Points on a hilly landscape, in no order, each with its height.
From any point a ball rolls to the lowest of the 2 points nearest to it. It stops when none of these is lower. Distance is the straight distance between rows; heights are no part of it.
z_970 (h 355): [ 91 146 102 163 133 156  83 157 110 159  90 112 132 166 159  88 125 154
  98 139 138 135  54 155  85 175 122 126 108]
z_163 (h 382): [145 110 167  81  93  96 176  98 151  83 129  90 122 152 169 103 170 166
 128 117 181 102 178 114  99  63 120 136 142]
z_16 (h 185): [118 140 129 104 182 122 155 153 129 120 125 114  90 126 180  95 169 169
 120 147 167 128 105 117  77  98 163 119 139]
z_158 (h 467): [109 132 101 162 109 126  85 141  81 134 113 123 168 111 156 124  80 135
 164 117 141 107  67 128 137 124 191 133  94]
z_31 (h 231): [135  61 160 125 138 114 118 157  93 146 141  95 171 186 236  96 160 125
 105 116 204 133  78 108  97  73 107 118 152]
z_703 (h 400): [ 94 132 168 111 149  91 162 131 136 128 158 121 130 132 154  97 173 134
  77 148 206 108 147 116 104 144 110 124 153]
z_410 (h 618): [100 137 116 114 134 140  88 116 111 160 106 123 140 162 193 103 134 101
 137 124 175  87  46 118  86 106 127 124 183]
z_907 (h 775): [138 130 134 112 156 136 189 126 137  70 148  96 113 100 102 121 155 168
 108 116 140 147 180 136 121 171 106 164 111]
z_820 (h 581): [ 95 118 178 134 137 141 101 143 103 119 145 158 131 111  70 102 136 100
 125 147  82 172 105 118 160 159 102  99 180]
z_412 (h 418): [ 85 142 191 132 132 133 119  95  97 125 121 129 188 217 152 113 135  96
 112 106 114 137 126  99  99 121  81 132 134]
z_897 (h 489): [103 104  88 164  82 134  53 140  70 167 104 169 181 111 143 121  96 113
 149 131 142  98  64 146 180 129 202  93 139]
z_894 (h 282): [116 155  79 117 131 137 113 146  69 103 147  87  54 106 143 117  98 132
 167 125 129 132 151 112 167 153 125  80 126]
z_940 (h 619): [147  91 181 167 106 148  61 154  88 153 159 168 193 145  87 124 174  77
 120 122  91 162  79 157 171 138 122  92 153]
z_615 (h 534): [149  99 140  95 104 119 135  94 150 113 134 113 128 145 116 170 128 122
 120 143  71  97 220  86 142 115  83 125 163]
z_77 (h 229): [102 183 126 154 154 110 110  95 154 138  98 147 111 138  46 178 137 139
 118 154 121 149 123 167 122 132 108  75 142]
z_548 (h 232): [105 179  70 171 180 141 109 159 122 127 102 136 125 134 141 125 148 148
 137 148 113 134 126 133 106 135 148 112 123]
z_815 (h 584): [ 73 123 145 137 131 111 163 114 149 106 127 155 198 155 136  97 117 110
 134 124 152 113 126  99  98 118 137 175 141]
z_656 (h 397): [ 88 153  49 160 158 134  92 105  93 158 102 150 108 129 185 100  82 146
 124 134 121 135  87 125 121 124 193 114 110]
z_211 (h 414): [ 98 119 138 101 136 118 115 135 100 117 101  93 132 138 147 106 121 109
 141 132 159 121 120 115 116 153 103 118 125]
z_108 (h 301): [118 145 122  91 164 120 170 119 141 110 118  99 105 124 102 141 135 145
 152 135 152 123 127 131  78 128 154 156 114]
z_226 (h 496): [156 151 194 136 112 129 125 138 137 115 127  88 122 190 153 119 154 106
 128 129 157 114 116 130 108 122  77 139 161]
z_278 (h 621): [147  93 190 108 144 138 114 165 104 136 160 156 135 115 128 128 164 134
 125 128 122 129 142 132 153 147 118  83 145]
z_307 (h 262): [183 133 115  85 144 152 138 168 121 147 185 145 102  55 131 146 127 165
 138  97 121 104 174 136 118 137 206 108 108]
z_458 (h 816): [141 101 168 128 102 129 175 138 135 120 126 131 187 156 159  98 157 137
 107 111 164 122 127 137  96 133 122 164  82]
z_491 (h 509): [151 125  87 104 123 147 151 113 149 156 114 125  40  83 104 157  95 125
 145 156  75 113 156 132 170 101 131 105 138]
z_407 (h 745): [157 138  90 108 164 129 133 147 155 105 128 120  99  93  84 153 153 133
 131 143 110 119 194 107 133 162 105 136 155]
z_439 (h 543): [145  84 163 119  72 137 135 120 122 122 116 124 120 107  90 148  82 126
 140 146  93  93 172 111 152 133 136 109 132]
z_515 (h 421): [113 155  77 154 142 137  56 114 115 188 103 160 126 136 168 112 116 125
 132 126 120 122  66 151 120 148 186  85 120]
z_8 (h 377): [148 135 146  70  98 117  93 165  86 132 161 140 125  62 217 102  84 138
 138 125 160 129 126  93  95  72 187  96 129]
z_784 (h 235): [102 148  91 166 159  98  82 109 120 138 134 186 154 156 120 144 143 128
 147 137 123 144  86 145 163 128 142 100 121]
z_571 (h 759): [166 120 100 106  89 125 215  85 147 112 137  94  71  91 121 125 112 187
 103 135 115 123 218 121 143 124 115 177 143]
z_723 (h 285): [126  95 123 129 162 140  91 176  90 147 137 138 153 136 168 118 161 124
 145 131 141 108  73 102 111  96 154  93 138]
z_735 (h 688): [189  40 145  49 173 131 179 148 147 116 140 107 118 100 117 160 181 132
 120 128 122 132 181 103 105 127 102 127 135]
z_839 (h 498): [166 167 131 119 115 143 163 128 148 120 114 123  92 108  75 197 147 178
 113 123 122 112 163 172  88 156 162 158 119]
z_296 (h 722): [192  91  97 130 178 150 152 192 104  84 170 113 113 102 148 107 151 135
 177  77 161 149 119  99 135 137 134 124  76]
z_981 (h 448): [113 139  75 128 106 128  75 125  84 154  99 147 165  77 191 116  84 149
 128 120 158  97  84 129 124 116 234 111  86]
z_190 (h 381): [166 107 140 118  95 162  94 182 123 130 131 105 108  88 166  65 132 120
 142 136  95 125 128 106 146 106 128 104 159]
z_241 (h 315): [111 169 136 153 130 148  91  80 126 139 132 108 109 132  82 142  89  72
 106 124  60 158 142 132 136 172 113 125 152]
z_348 (h 283): [187 107 151 117 123 110 152 154 131 142 153 149 123 106 141 143 142 137
 173 113 156 141  94 148 153  87 152 118 106]
z_725 (h 471): [ 95 140 177 131 160 124  93 122 110 125 142 110 179 189 120 131 152  70
 107 121 117 137 111 123  80 172  90 120 123]
z_547 (h 280): [121 162 104 126 127 128 157 109 189 159  68 155  92 116 131 118 121 123
 142 151 129 111  93 153  91 115 160 130 104]
z_633 (h 436): [ 91 128 130 141  84 121  88  97 146 154  93 161 175 147 111  98  96  42
 151 117  69 149  88 107 169 148 107 139 139]
z_941 (h 511): [112 128 168 117 163 125 111 127 125 132 136 117 148 141  87 137 138  94
 122 124  92 167 115 151 118 192  79  94  91]
z_511 (h 485): [ 70 127 175 154 111 109 142 125 136 109 153 110 169 194 159  78 112  79
 105 114 185 124  93 101 134 140  63 156 186]
z_973 (h 736): [177 143  47  95 186 168 143 162 138  88 124 110  81  88 107 167 164 134
 165 123 118 132 168 102 120 152 117 120 100]
z_245 (h 344): [117  97 134 160 169  99 123 134  94  88 132 114 125 146 152 126 125 179
 156 121 174 125  83 105 136  83 131 126 148]
z_513 (h 297): [ 74 137 122 157 164 103  90 121  91 151 135 145 176 184 160 122 146 136
 102 134 100 148  75 135 134 127 113 128 128]
z_162 (h 446): [172 118 126 126 130 158 128 158 132 120 127 152 146  82 112 150 102 130
 162 118 111 111 115 134 119 129 186 169 104]
z_705 (h 317): [167 115 130  66  85 113 152 102 143 148 162 136 111  74 162 141  92 136
 126 105 133 119 162 131 131  90 168 121  90]
z_933 (h 481): [120 145 109 125 115  91 161  55 142 138  92 130 116 128 112 156 102 128
 137 132  96 136 196 135 158  93 152 143  74]
z_135 (h 458): [122 143 179  94 132 122 197  92 130  97 119 117 103 161 114 163 163 158
 101 129 144  98 207 129  61  92 129 130 152]
z_264 (h 488): [105 106  95 157 119 118 109 148  90 141 128 148 202 132 151 137 100 149
 145 120 178 106  40 138 114 116 185 158 137]
z_659 (h 313): [162  96 124 145 155 106 148 132 144  89 138 128 123 130 116 150 147 163
 176 111 145 147 113 121 134  86 127 143 123]
z_716 (h 522): [154 118  66 121 133 149 166  88 154 154 119 122  44  81  52 218 100 144
 117 176  65 121 179 137 155 121 117 115 128]
z_523 (h 370): [108 106  98 179 127 165  51 194  59 160 113 151 187 136 143 105 150 129
 112 113 115 136  36 151 131 153 141 109 150]
z_131 (h 672): [162  65 133  75 133 136 176 146 135 123 144 125 107 113 108 162 157 182
 104 154  99 112 216 121 136 137 101 119 141]
z_345 (h 433): [ 46 131 125 145 130 139 127 119 114 139 155 155 187 199 181  82 114  72
  76  96 172 119  77  98 102 137  73 181 175]
z_408 (h 493): [122 186  91 153 124 151 102 130 161 117 103  93 104 115  84 106  96  90
 140 151 132 131 119 140 123 179 101 150 147]
z_854 (h 729): [203 126  77  98 183 166 153 181 110 101 159 109  74  79 136 143 163 169
 175  83 145 140 147 123 119 138 145 103  84]
z_332 (h 289): [139  84 108 139 120 117  99 159 100 114 139  91 187 180 219  73 163 117
 122 114 191 136 100 108 134  90  85 144 161]
z_822 (h 546): [140  90  72 158 101 134 165  95 157 114 117 146  91 101  56 174 116 115
 107 144  85 162 188 136 172 139  89 136  95]
z_878 (h 456): [ 94 169 166 118 181 114 148 131 109 127 148 106 138 152 127 118 170 149
  95 142 181 119 145 134  74 164 111 129 115]
z_185 (h 200): [137 124 111 150 108 107 127 132 134 157 137 175 140 131 183  94 104 156
 137 133 155 133  60 149 151  82 174 137 115]
z_883 (h 780): [181 122  66  89 123 170 209 103 122  75 127  66  63 107  71 146 150 217
 107 128 142 134 233 148 127 168  93 157 123]
z_434 (h 422): [134 146  94 136 119 114 141 109 179 111 107 122 135 140 147  92  98 103
 144 133 118 113 153 112 122 115 103 188 145]
z_558 (h 405): [ 93 168 147 156 114  99 100  78 105 141 128 147 177 165 156 113  80  99
 123 105  90 103 137 116 131 115 135 158 131]
z_269 (h 642): [112 111 155 140  92 115 105 121 127 164 160 183 203 147 155  79 119 104
 110 126 102 122 107 110 150  93 150 127 153]
z_455 (h 406): [145 157 158 143 133 117  96 121 151 155 138 163 167 130 101 144 130 114
 116 141 101 137 154 151 150 143 130 138 128]
z_228 (h 402): [170 118 142  95 122 123  90 149  93 125 184 142 118  72 193 133 114 151
 144 109 110 129 150  90 143  72 184  84 151]
z_266 (h 748): [141 130 102  86 120 125 196 102 163  78 115 109  73  94 132 116 133 190
 110 134 128 132 199 118 115  78 149 188 117]
z_753 (h 513): [138 165  85 161 121 139 116 159 146 109 118 121  90  85  81 140 111 119
 158 138 138 108 129 148 154 170 135 145 145]
z_762 (h 309): [ 69 139  80 146 148 128 103 151 109 179 118 133 153 179 184 104 126 158
  85 137 174 115  55 158 100 159 107 151 142]
z_850 (h 451): [120 140 122 142 131 132  79 101 144 173  81 169 140 131 149 133 102  90
 142 140  87 109  75 140 125 135 180 112 129]
z_188 (h 250): [115 145 187  93  98 116 153 116 158 158 129 150 156 137 136 132 162 123
 106 142 140 103 185 119  88 104 117 117 138]
z_6 (h 545): [157 165  61 176  86 133 105  96 144 138 117 120  51  70  71 206  79 108
 117 151  98 124 173 163 176 142 171 135  92]
z_733 (h 865): [107 121 157 175 143 127 116 134 126 160 147 144 189 212 122 134 160  83
  91 121 167 129  29 151  96 139  70 147 165]
z_795 (h 240): [ 89 114 109  95 139 119 132 147 152 168 120 143 179 190 200  87 154 136
 107 132 193 114  64 132  83 138 107 158 120]
z_192 (h 593): [160  65 213 114 115 129 132 144 101 152 190 135 136 111  67 167 147 125
 105 134 111 130 153 149 167 148 102  89 158]
z_74 (h 411): [152 118 169 140 108 140 115 159 131 113 136 101  84 142 147  89 124 120
 139 146  81 137 148 114 170 114  93 120 173]
z_32 (h 805): [ 88 152 120 124 165 131 182 124 130  83 104  91  98 147 146  64 122 157
 127 158 184 135 149 157  77 129  98 164 109]
z_998 (h 343): [118 153 124 183 110 134 105 102 161 133  88 139 151 144  53 161  88 111
 137 122  86 138  67 153 123 132 124 145 123]
z_401 (h 502): [120 166  89 119 112 103 192  47 135 105 112 114  78 123  96 168 111 171
 131 133 136 137 187 138 151 121 161 162  80]
z_247 (h 373): [122 131  99 157 141 113 113 142  79 118 128 146 117 101 157 136 134 176
 155 132 161 128 124 110 147  83 165 110 122]
z_866 (h 452): [157 104 120  92 123 112 158 144 182 110 121 109 127 108 159  98 108 108
 150 122 134 131 130  98 132  94  97 172 142]
z_392 (h 187): [ 80 182  98 180 184 117  84 108 132 117 108 145 109 139  86 136 133 140
 135 155 121 159 100 157 132 146 130 109 131]
z_613 (h 501): [ 85 157 165 133 142 105 152 113 130 131 113 130 170 175  99 147 168 132
  98 140 180 120 121 156  84 157 134 136 105]
z_720 (h 650): [168  81 182 100 100 123 151 152 139 126 142 123 132 126 123 131 174 163
 106 158 123 114 188 119 142 117 100  89 133]
z_431 (h 239): [118 149 160 110 117 111 139  98 154 145 136 145 117 146 118 169 116  93
 152 146 143 104 105 144 155 125 108 110 149]
z_948 (h 263): [147 111 173  76 151 111 177  98 145 115 138 132 118 123  87 176 158 143
 143 106 160 122 118 149  98 140 130 147 106]
z_971 (h 615): [ 86 119 172 150 112 114 138 109 167 134 123 204 178 153 122 114 127  99
 104 131 107 123 111  92 138 110 122 146 142]
z_421 (h 529): [115 136 173 155 113 138 132 127 142 105 110  76 121 179 117 117 135 117
 114 145 116 129 151 149  96 135  58 133 160]
z_681 (h 199): [102 160 157 108 122  81 158  94 145 150 147 135  98 145 149 122 103 132
 144 137 156 116 115 122 123  89 133 123 154]
z_574 (h 314): [166  96 129 131 151 127 121 159 114 136 140 176 130 125 121 142 162 136
 176 139 116 157  98 149 160 110 146  68  84]
z_900 (h 507): [173 131 140 152 164 132 131 118 162  90 120  87 105 150  89 176 127 134
 143 109 130 158 140 146 128 139  61 131 141]
z_903 (h 694): [148  83 196  69 103 135 136 138 149 133 175 134 164 130 168  99 129  74
 107 101 140 113 136  95 106 126 116 130 163]
z_685 (h 559): [115 111 136 160 142 142 125 149 126  92 141 124 129 117  65 135 118 129
 118 132  75 151 145 111 170 154  97 134 166]
z_468 (h 243): [122 149 121 133 125 118 165 108 173 162 103 166 109 115 151 112 109 174
 142 137 134 129 101 137 123  80 195 155  98]
z_722 (h 478): [103 139 136 147 109 145  90 136 138 178  96 174 104  67 105 106  98  92
 126 141  72  96  82 124 128 148 179  96 153]
z_261 (h 179): [116 175  76 157 142 142 141 116 132 130  76  96  73 112 117 114  97 131
 144 152  71 141 168 128  97 129 149 153  88]
z_865 (h 544): [ 44 139 128 137  95 156  64 109  87 185  97 154 182 156 139 100 134  83
  96 132 133  84  26 136 122 183 140 111 182]
z_756 (h 348): [150 122 114  62  87 113 108 135 124 129 163 135 135  40 181  84  85 128
 125 124 135 119 167  93 123  92 195 123  98]
z_747 (h 730): [175  77 147  53 128 121 185 147 161  96 140 123 116  67 122 138 143 172
 140 132 165 105 156 105 115  80 162 148 139]
z_520 (h 220): [113 149 125 147 166 155 136  98 151 121  90 105 104 123 104 136 102 112
 124 156  63 135 179 127  87 138 104 130 115]
z_426 (h 761): [160 109 141  88 150 125 170 180 151 106 164 110 127  99 107 131 158 148
 112 135 171 125 166 129 130 189 118 138 119]
z_222 (h 850): [134  93 188 151 132 125 133 137 135 139 142 131 188 221 140 120 159  75
 101 105 199 123  86 142  72 140  69 152 116]
z_743 (h 393): [132 140 124 135 111 133 103  97 120 132 124 139 132  82  38 209  91  94
 143 123  80 115 160 147 163 160 146 110 111]
z_543 (h 439): [176 159 122 158  97 133 106 114 171 169 131 194 126 112 107 154 135 113
 126 151  98 151 149 182 180 111 152 114 113]
z_793 (h 640): [141 141 156 184  97 132  56 134  70 156 136 161 189 180 122 142 166 109
 137 114  87 138 104 158 173 126 129 101 129]
z_492 (h 469): [ 49 155 132 173  75 145  77  77 104 174  84 161 177 156 101  87 110  47
 112 102  60 128  56 111 157 160 104 133 159]
z_156 (h 476): [159 109 113 128  79 110 131  78 147 155 149 138 101 107 114 166  77  88
 114 141  80 127 204 118 192 104 132 149 121]
z_325 (h 367): [ 99 175  81 140 167 137 111 118 101 152 113 107  76 121 162 102  77 133
 156 113 127 130  90 147 119 150 150 104  81]
z_397 (h 445): [ 72 114 161 173 156 113 136 123 145  91 129 145 167 165  56 130 142 108
 103 127 137 177  89 134 134 126  68 106 134]
z_13 (h 376): [116 152 111 134 103 152  53 150 109 127 106 122 156 105  96 123 155  78
 144 125 109 108 120 132 162 198 126  92 154]
z_832 (h 480): [162 181 115 159  97 132 127 133 144 154 117 125 104 102  64 184 117 160
 115 129 109 132 154 195 134 172 145 114  99]
z_806 (h 394): [ 89  95 134 129  99 124 115 109 146 154 110 161 203 191 128 100 116  68
 155 106 138 140  62 127 146 148  92 136 121]
z_573 (h 425): [154 114 128 123 160 128  93 139 113 138 159 173 118  90 150 118 115 138
 146 129  83 137 144  86 172  95 180 118 127]
z_979 (h 449): [103 160 118 138  82  97 114  69 132 142 105 143 144 154 154 133  97 107
 139 126 102 106 171 111 147  94 167 123 105]
z_123 (h 567): [193  95 187  99  71 140 118 136 117 151 163 146 148 110  72 161 105 111
 124 129  82 124 169 147 170 150 128 119 144]
z_61 (h 771): [161 125  63  93 128 153 201  99 121 128 144  78  50  90  76 171 111 194
  85 138 113 114 227 128 125 160 103 156 143]
z_557 (h 462): [192 140 153 127 133 122 141 129 135  85 114  56  99 164 157 130 153 142
 154 116 157 121 152 137 106 101  97 148 154]
z_888 (h 331): [125 102 152 146 131 150  64 183  66 148 134 129 167 161 156 109 168  99
 129 128 112 131  70 112 129 135 113 117 144]
z_869 (h 359): [118 160 166 156 110 123  72 100 126 146 127 129 170 160 102 137  99  76
 123 109  58 139 161 132 137 147 102 142 127]
z_29 (h 330): [ 84 123 198  73 123 103 174 135 163 134 149 142 152 143 142 123 166 103
  98 143 184  91 130 114  79 127 122 124 133]
z_728 (h 350): [ 77 118 164 102 124 108 127 120  72 126 154  94 147 171 198  86 109 110
 121 110 159 132  91  99 113 139  91 116 114]
z_624 (h 461): [163 155 105 183  96 128 114 137 129 163 124 165 108  93 107 153 129 149
 127 131 114 131 127 187 167 133 181 114  63]
z_109 (h 304): [100  99 109 116 101 114 123 120 146 152  91 145 164 174 201  82 105 128
 143 131 143 126  78 120  95  93 113 155 113]
z_366 (h 342): [128 153 119 146 130 163  31 163 117 171 118 176 161  95  96 102 156  78
 126 147  72 125 110 133 155 181 146 101 152]
z_828 (h 146): [137 138  66 166 162 148 162 155 143 115  86 120  61  81 129 118 120 150
 144 140  95 161 166 119 132 120 153 141  58]
z_674 (h 379): [116 138 125 185 162 105 129 164 137  88 131 122 126 154 118 121 169 154
 128 131 154 159 116 126 168 140  72 118 156]
z_841 (h 472): [166  93 118  76 110 105 166 100 179 106 107 102  82 110 177 100 124 128
 148 124 135 133 162  92 110  66 127 143 108]
z_91 (h 833): [156  68 189 138 105 137 158 177 143 126 130 130 185 164 122 139 176  99
 103 133 180 125  92 144  94 119  93 136  99]
z_715 (h 352): [153 137 127 106 130 156  94 197 106 116 157 105  98  75 167  98 144 116
 130 134 147 116 138 106 149 143 122 100 145]
z_666 (h 788): [137 148 105 119 161 109 186 128 148  97 119  94  83 134 140  88 180 190
 112 124 168 151 179 136 101 135 113 167  98]
z_11 (h 531): [146 171  84 160  99 122 138 122 138 128 121  99  68  80  98 154  78 136
 141 138 137 127 160 133 165 147 167 149 107]
z_195 (h 585): [ 70 102 152 118  96 136  85 141  95 183 111 141 180 172 175 111 158  85
 110 130 139 108  23 132  94 121 127 107 197]
z_62 (h 739): [171 116 108  81 122 138 202 144 165  93 116 107  88  84 138 119 167 187
 142 115 154 132 153 119  94  65 175 170 128]
z_519 (h 533): [149 111  46 138 122 113 163 102 184 147 129 158  84  75  43 206 128 136
  94 177  78 132 201 135 168 128 119 138 105]
z_359 (h 242): [158 124  91 101 158 140 134 133 108 123 165 105  56  96 117 154 111 143
 151 112 108 160 170 131 185 159 100  76 108]
z_988 (h 332): [116 108 166  99  85 103 137 111 131  98 120  87 128 159 211  90 126 144
 138 125 181 128 135  87  94  58 105 112 144]
z_100 (h 668): [112  95 187  96  91 112 128 137 133 149 176 168 173 155 167  73 120 109
 106 111 161 115  94 105 123 111 137 131 167]
z_546 (h 428): [132 150  59 139 103 134  98 166  96 139 115 133 124  80 193  97 122 165
 127 123 141 101 140 124 106  87 216 104  61]
z_876 (h 787): [158 113 116 103 166 144 216 113 133  33 131  56  70 128  80 130 151 186
  89 122 167 148 196 150 112 161  95 169 135]
z_990 (h 270): [ 84 181 140 167 137 155 115  99 146 127 102 109 102 143  73  99  78 108
  94 142  63 146 168 148 123 171  91 135 120]
z_471 (h 600): [139 105 171 151 128 163 107 158 122 142 174 172 144 109  69 128 130  91
 136 130  86 159  86 149 161 146 130 120 148]
z_947 (h 271): [ 97 115 160  80 108 105 159  98 136 124 159 107 107 161 187  97 120 128
 125  99 188 115 119 100 128 114 117 118 134]
z_688 (h 660): [131 159  99 200 104 140  58 134  93 124 116 135 164 143 117 137 127  99
 134 132 100 154 116 134 183 117 127 135 145]
z_813 (h 413): [ 84 144 120 198 166 126 107 137 127 111 138 116 137 179  95 112 135 132
 108 135 136 189  78 152 151 149  56 123 130]
z_311 (h 288): [183 121  95  41 124 129 134 120 114 140 147 125 108  62 148 138 127 158
 143  89 100 120 189 128 103 112 197 125  71]
z_556 (h 369): [104 156 127 187 129 135  89 100 141 106  99 115 147  87  14 189  73  96
 136 116  89 139 119 151 139 160 134 128 112]
z_591 (h 540): [ 99 139 105 176 143 149 125 143 103  65 128  90 104  98  43 136  94 144
 142 150 109 153 128 132 159 156  75 126 146]
z_679 (h 401): [120 138 110 117 113 107 129 133 113 126 108 121 125 111 163 122 142 156
 142 140 150 106 150 124 113 100 173 109  83]
z_128 (h 338): [135 117 110 161 154 119 117 150 144  93 135 100 142 169 176 108 160 121
 135 113 162 150 126  86 140 111  88 153 166]
z_382 (h 460): [ 78 149 110 114 148 138  99 118 142 126  89 111 152 116 114 100  94  94
 157 138 116 123 109 125 125 185 114 142 116]
z_58 (h 477): [ 96 158 153 154 171 105 161 105 143  79 140 125 158 159  82 156 139 120
 123 124 148 147 120 142 111 155  91 144 138]
z_562 (h 383): [136 147  94 117 117 119  96 133 155  96 109  97 151 173 187  80 128 110
 165 137 158 121 137  98  97 106 107 178 161]
z_966 (h 495): [161 121  83  85 118 140 133 122 166 137 110 108  63  93 151 135 123 117
 159 153  98 118 179  97 139  80 139 121 111]
z_983 (h 264): [109 168 120 127 164 126 137  98 155 139 115 142  88 129  72 180 151 155
 102 161  85 137 179 157 128 125 121  83 121]
z_436 (h 450): [125 127 112 114  84 116 171  54 171 146 142 134 121 106  67 198  69 114
  95 133  67 128 213 128 153 146 121 152 116]
z_210 (h 211): [166 132  85 123 143 154 119 155 121 139 152 138  88  72  87 170  94 104
 156 101  90 160 131 140 186 158 137 101 104]
z_849 (h 368): [ 50 120 133 148 122 126  85 113  86 156 149 151 198 203 157  91 137  96
  84 117 112 130  68 109 148 146  90 145 173]
z_315 (h 523): [143 121 133 146 159 126 134 127 134  78 138 102 106 127  36 168 105 118
 139 118 132 174 103 159 158 145  72 117 118]
z_75 (h 516): [ 88 114 130 158 151 107 118 142 109 116 147 140 184 173 121 147 122 137
 112 134 194 125  48 127 101 136 141 169 169]
z_218 (h 354): [ 77 134 142 152 160 109  91  87  82 125 115 132 170 175 165 104 102 104
 128 109  88 152 106  93 134 130 117 139 115]
z_441 (h 801): [155 111 142 125 134 107 190 121 135  93 114 103 143 145 146  82 162 180
 131  95 149 158 134 134 107 111 114 166  80]
z_597 (h 246): [150  78 132  93 122 119 136 153 124 158 149 156 142 118 194 103 146 162
 152 119 161 138  89 142 122  76 171 100  95]
z_770 (h 353): [111 104 131 121 113 119 116  94 133 157  95 164 186 174 150 117 123  97
 177 119 130 128  72 151 121 105 129 114  99]
z_473 (h 223): [131 139 164  79 168 119 181  97 161 112 134 131 123 124  70 195 172 134
 105 142 134 123 152 127 108 152  98 129 131]
z_951 (h 404): [154 121 121 124 114 148  70 168 101 125 126 160 156  85  63 164 152 100
 150 126 124 120 132 146 162 188 147  82 115]
z_112 (h 504): [159 118 124  79  73  93 138  93 147 115 147 128 105 120 147 154 104 114
 129 130 104 121 216  87 170  83 107 144 161]
z_901 (h 468): [121 121 144 139 176 141 134 157 122 129 126 145 118  85  98 139 111 137
 142 118 111 121  88 106 111 146 159 127 139]
z_952 (h 716): [166  74 187  72 117 121 164 163 165 112 157 126 139 111 133 126 153 120
 137 116 177 100 135 103 108  99 133 143 168]
z_216 (h 505): [ 60 144 123 138 104 139  83  81 109 166  88 140 156 163 134  77  95  89
 110 112 113 114  60 133 128 179 107 112 145]
z_459 (h 676): [136 143 133 172  94 101  70 138  84 112 150 131 129 146 143 134 118 129
 135 117 104 156 148 123 209 116 155 123 124]
z_339 (h 238): [169 123  74  95 144 157 125 145 110 171 181 154  87  58 110 166 123 133
 154  97  96 124 168 135 158 145 185  90  73]
z_277 (h 438): [206 108 167 128 117 138 134 130 135  93 141  83  83 139 170 117 139 142
 130 107 103 132 162 128 141 109 100 123 168]
z_81 (h 528): [154 122 191 168 138 129 176 116 143  73 134  66 110 161 103 131 133 140
  97 107 124 161 151 147 126 126  62 143 137]
z_381 (h 318): [141 141  80 101 124 139 113 177  97 116 135  92  67  91 188  95 103 128
 167 126 178 120 121 113 143 129 127  94 135]
z_621 (h 334): [114 179  79  98 170 142 154 128 120 116 118 116  60  93 127 123  94 165
 166 129 151 131 112 132 114 133 155 135  97]
z_698 (h 300): [143 175 123 161 121 151  52 154 111 166 161 172 160 118 154  99 148 113
 114 115  93 149 120 143 157 162 164 131 141]
z_171 (h 265): [141 172  87 167 141 153  83 174 119 149 126 152 124  97 148 112 124 137
 122 147 104 136 123 122 138 146 168 130 137]
z_602 (h 423): [120 109 163  80 120 121 219 111 154  98  85  92 102 133 144 119 165 168
 112 139 177  97 168 125  56  85 113 147 132]
z_367 (h 518): [156 151  67 121 102 109 168  85 138 121 130 104  66  82 108 183 109 146
 115 144 125 122 187 119 145  98 204 165  94]
z_96 (h 424): [143 133 128 111  96 126 144  75 150 135 125 135 155 123  51 189 108 116
 107  95  82 124 188 127 149 172 111 136 100]
z_502 (h 651): [ 64 122 113 112 115 121  95 122  76 151 140  96 131 174 220  81  94 123
 108 148 163 113  58 123 108 109 108 124 197]
z_701 (h 494): [106 126 164 126  99 119 192  75 144 107 112 115  91 148 103 169 116 153
 115 136 106  90 180 126 114 110 123 135 137]
z_484 (h 520): [129 119 183 131  66 118 181 111 131 130 103 132 142 121  91 177 116 149
 131 133 117 100 151 127 122 111 141 120 126]
z_217 (h 547): [ 88 115 140 142 164 112 136 137 104 105 126 111 190 178 159 127 146 127
 117 116 186 125  92 107  87 132 125 179 128]
z_2 (h 699): [191  38 185  75 154 139 181 175 141  94 129  87 111 110 151 127 180 129
 100 120 158 135 155 103  89 131  92 137 121]
z_623 (h 426): [169 116 118 120  89 148 110 165 129 135 131 142 162  65  96 160 132 118
 159 130 136  83 139 153 150 141 182 101 112]
z_997 (h 316): [151 165 128 173 128 144 126  99 173 142  89 145 108 129 111 149  92 131
 147 122  94 144  85 159  98 124 156 153  94]
z_527 (h 711): [178  57 149  96 170 142 161 193 127  82 147  96 111 105 150  99 173 151
 134 107 158 152 116 106 107 100 121 134 108]
z_792 (h 124): [ 77 147 126 117 166 110 145 114 116 140 132 124  89 138 181  86 116 165
 123 141 166 116  90 126  99  83 130 114 144]
z_286 (h 163): [118 125 183  86 138 105 162 103 172 141 133 166 126 147  98 168 150 114
 117 138 123 106 160 138 128 142  85  94 153]
z_213 (h 387): [ 88 122  79 205 133 161  85 194  99 153  92 144 159 143 137  94 139 164
 126 125 113 134  61 154 108 141 124 119 117]
z_30 (h 237): [114 118 125 140 189 136 122 174  90 129 153 128 122 147 192 110 176 173
 124 139 183 124  72 105  82 100 155  82 132]

Where does a ball stop that starts at each point below?
z_112 | z_185
z_832 | z_828
z_410 | z_795
z_421 | z_210

Call two points neighbours if one is among the 2 nearest of the other. Go from one point of each pair to the other, from neighbour to neighbour, staying as low as possible. Name the highest point that can't be avoided.
z_792 and z_286 | z_431
z_828 and z_286 | z_621
z_795 and z_792 | z_213
z_392 and z_828 | z_983
